The views of a scene show one set of named points, each view turned or mirrored, and shifted as a whole, with a little noise and some points left out.
In the rows, 128 means zero.

Scene 1
View 1
vasu: [ 66 124 118  67 135 115 149 121 177 160  71  67 149  89  77  62 112 121
  69 116 111 162 206  62 172 152 164 114 119 136 133 112 127 189 124 104]
fut: [ 98  93 117 114 129 126 139 132 157 135  92 107 159 100  89  87  99 140
 118 123  93 163 165  97 128 137 144 109 113 120 129  86 129 160 129 121]
dodat: [145  70 145 114 134 121  91 125 123 117 129 126 133 100 100  99  92 157
 165 126  81 167 129 126 132 132 122  96 121 102 128  69 158 135 136 112]
pimak: [ 95  77 134 115 112 157  81 129 114 117  92 124 133 138 128  89  90 166
 130 123 120 192 144 120 155 138 114  96 170 180  99  95 161 120 122  88]
pume: [123  43 150 118 120 128 113 142  94 105 153 150 150  92  99 124 122 166
 165 152 124 146  88 165 141 110 104 117 154 140 130  99 154  90 111  86]
zopi: [131  73 122 102  91 124 126 127 109  85 134 159 158 101  86 140  93 162
 179 145 154 151 104 160 125 108 128 119 137 159 132  85 132  96  93  80]
gadev: [ 92 108 117  79 109 115 154 125 153 124 102 105 161  85  71 104 113 132
 117 133 142 145 157 109 155 124 153 124 124 150 138 108 125 148 106  91]
Pari: [115 107 107 105 112 120 153 125 165 117  85 117 169 103  77 109  87 133
 131 124 115 159 161 100 114 129 154 113 103 127 142  72 116 158 116 120]
karu: [118  77 141  67 131  98 141 126 120 126 149 111 149  59  67 111 133 139
 140 141 128 131 117 142 167 118 131 129 125 118 148 106 140 130 108  81]
gebu: [104  61 117 167 110 148 147 145 139 106 100 154 191 120  99 120  89 154
 149 139 107 165 118 129  81 121 121 117 122 142 128  73 126 128 123 126]
ris: [136  58 136 120 107 120 132 133 108  97 147 159 165  95  87 138 106 160
 178 148 127 144  89 164 114 105 116 121 127 136 140  78 138 101 105  92]
zor: [ 81  96 120  96 108 132 142 134 141 128  96 112 159 106  92  94 112 144
 113 130 135 158 152 115 153 126 139 118 140 163 125 108 129 134 108  94]
gobal: [ 48  56 131 145 134 148 171 154 137 151 100 118 183  95  97  93 141 143
  87 149 115 149 128 117 141 125 119 136 154 152 121 120 133 134 119 105]
buz: [ 98  86 124 102 126 128 129 130 140 132 107 113 151  94  90  93 108 147
 121 130 105 160 148 107 146 134 134 113 133 133 126  93 143 145 122 106]
View 2
pimak: [157 150  55 134 167 123  93 147 172 108 127 119 104 144 131 109 139 161
 170 131 206 122 102 143 125 169  67 127 105 127 100  93 188 101 125 119]
fut: [143 128  99 152 144 110 100 164 156 153 128 113 159 104 137  99 127 110
 119 125 141  77 130 131 125 155  93 139 121 110 118  81 165 151 128 134]
pume: [171 108  33 163 173 159 141 174 181  66 134 193 112 162 176 131 142 155
 137 117 157 143  84 123 136 146 132  98 106 187  80  82 154 127 143 108]
buz: [148 130  86 154 150 113 112 166 164 132 138 120 138 121 138 108 128 119
 126 123 145  96 119 134 126 154  98 140 115 133 113  86 169 143 126 124]
karu: [177 118  69 161 152 110 163 190 164 108 154 144 123 138 154 124 119 111
 119 113 105 107 113 143 124 134 130 136 111 192  98  80 141 158 129 114]
gebu: [127  99  49 147 152 155  76 173 158 154 111 154 141 129 165 132 138 131
 103 135 177  96  96 112 120 154 141 103 109  94  95  84 173 139 160 136]
gobal: [109 123  87 162 163 123 105 183 169 139 144 115 118 144 161  83 114 113
  87  96 157 126  79  91 157 149 123 146  94 130 134  96 203 136 119 108]
zopi: [173 108  17 133 154 136 130 186 168 129 133 159  93 160 166 161 129 141
 131 138 162 113 104 154  99 144 149 111 103 155  78  86 141 127 158 126]
zor: [144 140  78 138 147  98 114 177 163 149 148  99 105 138 141 110 114 119
 121 118 159 106 114 139 124 149 106 150 106 139 118  94 175 131 122 122]
ris: [164  94  27 146 154 149 126 188 167 114 131 182 123 149 179 158 134 137
 123 140 152 115  93 135 112 139 153  94 105 154  74  83 143 142 160 131]
vasu: [140 162 133 154 137  61 120 169 148 168 154  56 142 101 110  75 104  94
 119 106 118  66 145 142 133 152  65 186 116 123 146  89 179 153  99 121]
Pari: [143 117  83 143 131 106 102 181 145 179 128 112 146 107 138 127 123 109
 111 136 134  63 134 141 104 150 119 138 119 104 106  84 152 156 143 138]
View 3
Pari: [107 165 106  89 173 130 159 125 112 114 164 152 114 144  49  79 130 133
 174 131 101 125 168  97 123 145 125 188 143 106 121 137 139 115 116 143]
pimak: [162 150 127 108  91 135 135 159  69 144 171 159 139 153  54 144 138 234
 116 130 125 160 190 128 136 148 140 135 148 105  82 160 155 184  75 155]
gebu: [109 140  99  95 128 120 174 130  75 110 186 137 104 152  58  80 154 160
 176 111 132 144 173 124 176 163 122 173 124 132  94 102 120 175 101 144]
karu: [127 181 103 156 134 151 115 129 137 131 152 121 131 189  99  82 143 154
 133 103  75 110 171 162 107 110 142 176 135  72 108 126 140 156 114 120]
dodat: [117 160 111 103 145 128 150 142 100 150 169 159 104 184  54  96 182 185
 127 117 114 123 174 117 140 134  97 172 138 119  85 130 130 135  85 133]
gadev: [124 168 115 120 144 146 132 133 121 103 149 135 140 143  81  96 105 134
 167 134  81 126 175 118 102 134 151 170 144  84 133 147 154 130 123 133]
zor: [127 158 121 114 123 138 136 149  98 106 160 137 148 143  80 106 116 157
 164 137  94 134 182 120 115 140 148 155 148  99 121 150 157 144 109 142]
ris: [130 165  83 138 128 134 150 118 110 134 182 125  99 175  65  77 152 184
 138  83 114 143 160 161 161 133 146 185 126  89  85 101 116 211 103 133]
buz: [117 157 116 111 133 138 139 144 102 121 158 148 135 167  76 100 146 159
 152 135  96 121 182 118 116 135 125 163 144 105 113 143 149 126 101 137]
vasu: [108 161 150  95 143 143 113 170 108  90 130 153 173 137  97 118 113 113
 173 180  65 103 199  78  68 138 118 144 156 110 154 188 183  50 119 137]
pume: [142 157  93 151  95 136 136 135 103 139 179 126 121 187  83  99 160 201
 122  90 111 142 167 178 153 130 149 162 128  90  77 109 128 217  91 129]
gobal: [110 120 124 124  82 136 131 170  85  75 164 119 153 157 122 103 143 132
 179 132  98 120 186 142 132 147 129 139 118 132 116 120 156 145 107 128]
zopi: [139 169  85 137 129 134 146 114 110 135 176 124 113 151  51  85 120 191
 143  95 113 155 162 154 155 140 167 177 139  79  92 116 123 214 108 140]
View 4
fut: [137 105 195 124 121 138 147 128 108 122  93 156 114  92 147 138 142 147
 169 122 145 140 156 153 117 124 190 106 146  95 118 130 126 129 115 159]
zopi: [105 136 114 151  67 118 172 164 128 135 137 125  92 146 124 132 149 170
 151 157 152 100 114 121 130 130 131 181 131  80 141 150 124 115 115 114]
pume: [ 99 135 111 145  81 120 156 168 141 119 153 146 110 137 110  86 166 165
 152 155 122  88 105 148 141 126 146 183 138  93 138 138 141  94 107 108]
buz: [135 107 170 132 110 146 156 145 114 121 103 155 107  98 132 116 138 152
 169 132 138 127 144 156 119 123 179 125 133  98 122 129 131 132 114 141]
ris: [ 98 140 119 150  73 111 166 161 137 131 152 133 102 143 121 116 161 166
 146 153 136  92 109 132 133 131 136 190 141  85 137 148 134  95 112 117]
gadev: [160 103 151 123 103 148 159 138 116 121  82 135 102 106 126 134 112 156
 176 143 161 124 157 148 112 108 157 109 111 103 145 137 113 157 112 129]
gobal: [163 120 149 114 136 142 142 173 123  77  73 159 104 115 120  94 175 163
 189 128 120  90 134 155 105 115 201 110 146 108 163 132 115 139  70 124]
dodat: [100 117 188 135 107 124 149 129 119 129 134 163 123  98 143 115 160 149
 148 128 127 132 136 162 137 132 183 143 159  91 100 129 147  87 124 157]
pimak: [116 120 173 180  97 176 178 192  88 129 104 152  86  84 127  90 149 147
 173 125 108 129 108 129 136 159 192 176 127  97 126 112 149 140 109 124]
Pari: [137 110 182 125 105 127 157 121 105 130  88 141 105 105 154 173 135 155
 157 128 164 136 161 138 108 124 175 112 152  85 126 146 108 133 118 161]
vasu: [181  76 196 114 134 179 153 121  94 119  52 159 112  61 137 127  96 136
 191 124 151 154 179 181 106 110 199  66 107 113 134 119 120 178 118 154]
karu: [130 106 117 116  93 129 152 124 148 118 136 145 124 122 107  96 118 158
 163 160 154 107 146 183 128  95 134 127 114 107 145 142 133 122 121 117]
gebu: [116 140 165 134 108 106 157 163 111 111 103 146 101 135 149 150 198 167
 154 125 131 101 124 115 116 138 187 147 178  76 131 149 110  98  90 145]
View 5
karu: [164 118 130 117  80 134 188 148 115  83 140 105 141 122 177  95 151 149
 150 138 104 174 155  94 128 159 163 157  92 145 131  70 130 157 181 167]
pume: [176 104 146 135 119 117 198 144 125  82 193 134 138 128 192 106 107 196
 106 127 101 148 137 110 119 138 166 185 126 125 107 110 137 158 173 164]
zopi: [154 137 136 157 115 122 199 124 119  85 192 134 114 115 164  88 101 187
 118 127 122 134 157  99 122 153 130 169 124 134 120 122 133 151 200 144]
dodat: [107  79 132 134 105 117 176 145 148 102 144 114 139 158 196 117 120 184
 150 126  98 131 167  93 113 153 146 116 116 102 119 111 159 128 122 144]
gebu: [109 111 151 137 128 114 174 113 137 106 152 124 110 162 189  90 133 197
 124 118 122 115 147  82  87 129  95 150 139 114  78 131 171 140 166 134]
zor: [128 137 131 157  72 114 164 113 140  97 121  91 117 137 152  83 149 148
 146 134 102 142 116  82 135 112 124 125 133 146 121 105 124 149 163 148]
gadev: [126 143 120 150  65 121 166 119 129  95 107  87 120 132 151  81 164 133
 159 142 111 152 135  81 138 134 124 122 116 157 127  89 122 150 183 148]
buz: [120 110 130 144  79 115 166 128 147 103 119  94 130 152 174  98 143 151
 150 132  95 141 137  88 127 129 138 115 120 130 121  98 137 143 144 147]
pimak: [128 106 135 186  90  97 170 117 163 106 167 101 131 146 159 109  95 178
 119 124  79 119 109 106 159  94 154 119 162 117 126 139 125 143 135 144]
vasu: [ 93 127 109 146  31 115 132 119 152 112  50  54 132 155 149  89 188 102
 184 145  87 156 116  70 152 119 122  66 122 154 140  78 125 142 130 147]
fut: [ 92 110 123 141  80 115 154 127 148 113  99  89 128 162 174  97 156 156
 164 133 101 135 151  76 117 138 118  96 122 124 117 103 150 134 134 139]
gobal: [141 119 153 127  85 113 160 114 142  97 103  89 130 164 186  86 179 154
 119 123 101 153  86  74 106  84 124 164 143 146  73 106 145 167 146 165]
ris: [151 114 146 134 128 125 201 137 118  88 191 137 117 123 187  96 115 197
 121 124 121 138 166  97 102 161 137 179 110 124 103 111 148 150 190 148]
View 6
gebu: [ 86 182 105  98 181  76 102 142 144 118  98 150  89 171 148 131 159 114
  92 149 127 173 100 118  99 113 166 141 121 160 169 132 175 125 140 139]
zor: [ 89 144 125 100 167 116 113 126 111 124 147 157 130 145 132  85 167 132
 124 157 144 167  97 130  97 105 149 103  89 145 103 111 141 130 101 133]
ris: [ 90 182 114  70 174  95 100 167 144 109  77 154 155 174 170 142 148 123
 140 145  95 159 102 135  82  90 156 143 102 176 174  93 151 124 110 159]
karu: [ 94 137 128  87 179 129 118 144 145 123 113 149 204 150 148 120 158 107
 162 138 133 175  90 140  98  80 160 109  78 163 122  74 133 112  68 153]
vasu: [ 83  91 119 134 169 150 153  89 131 143 184 126 138 113  94  47 184 110
 106 172 189 182  79 136 147 106 156  89  82 117  68 116 149 115  86 114]
buz: [ 95 145 116 113 176 128 129 123 134 130 140 145 139 143 130  96 158 119
 119 160 144 165  87 130 113 109 156 125 106 139 127 110 159 126  95 138]
gadev: [ 79 126 124  97 159 122 124 123 124 121 136 149 147 140 125  81 178 117
 116 151 149 172 102 145 115  88 151  96  66 152  96  96 135 122 101 133]
zopi: [ 88 177 116  67 160  98 103 171 124 101  93 163 143 174 169 125 149 136
 136 150  86 152 111 149  76  88 139 135  81 180 160  90 134 145 110 161]
fut: [ 87 132 106 120 174 120 146 114 152 131 140 131 122 138 129  90 169 107
 103 165 154 178  90 128 134 114 163 129 110 131 128 118 167 116 110 131]
Pari: [ 83 133 107 102 161 117 144 138 150 113 119 128 128 143 142  89 175 109
  96 162 133 166 103 150 136  95 154 131  90 153 136 105 153 128 119 137]
dodat: [105 161 100 117 183 124 143 138 164 116 118 130 142 149 155 121 142 109
 127 171 125 163  80 129 120 120 164 165 138 137 168 110 181 124  95 153]
pume: [105 192 121  77 186 101  84 157 127 115  97 167 169 173 174 153 132 134
 166 149  95 154  91 125  59 108 154 145 111 168 164  90 148 130  83 165]
pimak: [108 175 120 107 174 121 114 132  95 120 165 172 104 148 154  97 122 160
 135 190 113 138  87 124  81 142 132 141 125 120 128 119 162 161  93 153]
gobal: [ 96 163 133 106 197  93  81 106 117 139 141 173 125 145 117 119 166 114
 125 137 168 189  85  94  76 121 174  89 108 148 103 132 159 106 102 121]

Which points are out of place in each view (at most two, in the order of its rows)? Write - if all are in place.
view 1: dodat
view 2: pume
view 3: pimak, vasu
view 4: ris
view 5: -
view 6: Pari
